Points, in no order, along strands that fork, close into loops and pass close to each other.
In the rows, zero is written as 128.
Two points are linked if the straight distance between their rows is under 57.3.
buzuv: [115 131  83 150 115 103 124 127  87 108 101 162]
Rofa: [132 162 123 114 119 178 121 135  95  94 118  67]
Lubug: [107  83 178 103 132 123 162 120 145 223 136 146]
gapaf: [132 131  82 173 113  87  92 160  79 152  87 178]
mil: [127  84 178 100 155 138 166 130 177 170 153 132]
Didez: [ 89  95 148 111 136  92 125 127 138 218 118 166]
zoze: [140 100 118 137 143 125 118 171 141 139 101 149]
pofev: [138 101 130 126 148 155 122 176 148 127 108 120]
rane: [168 133 108 161 125  84 119 174 133 137 106 172]
kar: [115 169 113 116 147 103 156  75 146  74 157 166]
ret: [151 186 120 112 146 163 132 126 125  57 115 132]
vudav: [124 106  99 147 134 116 113 160 123 143 101 148]
lif: [101 140 112 112 113  87 128  93  84  65 118 160]
luv: [105 155 112 125 143 110 151  80 146  90 159 143]
febu: [197 191 129 154 140 120 147 158 165  72 139 148]
nel: [142  95 163 111 132 136 138 111 185 158 180  93]
Boma: [107 138 108 134 121 132 134 112 106  94 128 116]
tozen: [162 155 103 173 117  52 129 158 124 144 114 179]
kel: [108 107 102 152  92 134 108 132  82 140 114  87]
masud: [143 159 142 118 104 159 122  75 120  92 164  80]
Turaz: [138 154 139 126 172 165 136 116 190  95 154 108]
sazis: [107 146 119 117 108 133 126 112  80  73 115 113]
rufut: [ 93  81 139 130 134  98 109 135 118 210 117 140]
fipat: [137 100 146 113 167 140 144 152 181 132 136 138]
zomu: [112  66 164 125 118 117 121 130 115 221 129 124]
dotep: [187 191 120 137 143 143 137 150 155  64 129 149]
repop: [142 177 116 122 142 110 143  94 135  56 143 174]
Bupop: [116  67 177 113 112 126 137 121 122 234 141 129]
Gegi: [ 99 111 164  89 142 103 167 118 176 215 124 193]
doto: [107  85 116 153 120 129  95 159  97 168  93 110]
sino: [132 177 128 100 133 171 123 124  92  68 110  87]
kek: [112 146 119 129 151 124 148  91 168 104 165 125]
Mot: [142 127 137 120 167 158 133 146 183 105 142 119]
komab: [ 91 114 158  98 137  92 139 125 151 228 115 199]
Fepot: [159 159 106 191 106  54 117 169  92 139  98 171]
fidu: [124 152 128 128 159 146 142  99 174  97 163 112]
kalu: [130  88 174 100 143 134 153 117 183 166 169 110]
tafa: [155 158 141 122 115 181 117  94 139 106 160  67]
tapus: [150 144  87 182  99  78  98 167  71 138  85 176]
figud: [105  96 174  96 146 124 175 123 160 215 130 171]
leral: [128 106 125 133 133 157 118 162 138 128 115  91]
tuzo: [150 126 130 129 105 167 113 115 139 126 160  66]
poga: [115 132  92 144 124 123 128 130 106 103 111 139]
lugib: [103  74 133 149 126 129  86 170  89 190  90 122]
viga: [150  96 149 119 116 145 123 109 172 153 180  86]
Vede: [131  89 162 104 162 138 159 149 171 159 133 151]
puvaz: [171 189 116 125 145 156 133 141 137  57 120 143]
Mivor: [104 138  95 132 108  88 130 106  76  85 107 171]
Rov: [128 144 117 123 102 170 119 133  91 106 121  67]
firig: [131 102 125 134 109 162 109 159 120 140 119  65]
Liboz: [132 181 132 103 139 160 127 112 105  56 113 113]
nifo: [106  91 108 155 103 127  99 143  95 161 110  93]
Tokiz: [128 112  92 157 128  99 100 160 108 152  93 167]
lemep: [153 112 134 125 108 155 115 104 162 139 180  80]
zevez: [109 156 141 105 115 123 125  84  96  60 133 114]
mig: [126 124 108 132  77 154 111 131  73 125 122  68]
Bug: [ 99 148 132 105 119  97 127  80  95  56 132 140]
vefo: [121 144 127 130 115 146 131  96 121  97 151  92]

A piece is all that can be reached along the links. How many separate loops has the piece of each point below (a circle has one, a figure eight two, a Y none), and how many tips (points with one link)?
vudav => loops 0, tips 2
dotep => loops 0, tips 2
figud => loops 1, tips 0
fipat => loops 1, tips 1

A tip is a point with one link. Name the tips that can be reached along the links from each point below, in the order of the rows.
fipat => repop
zoze => rane, firig
dotep => febu, lugib
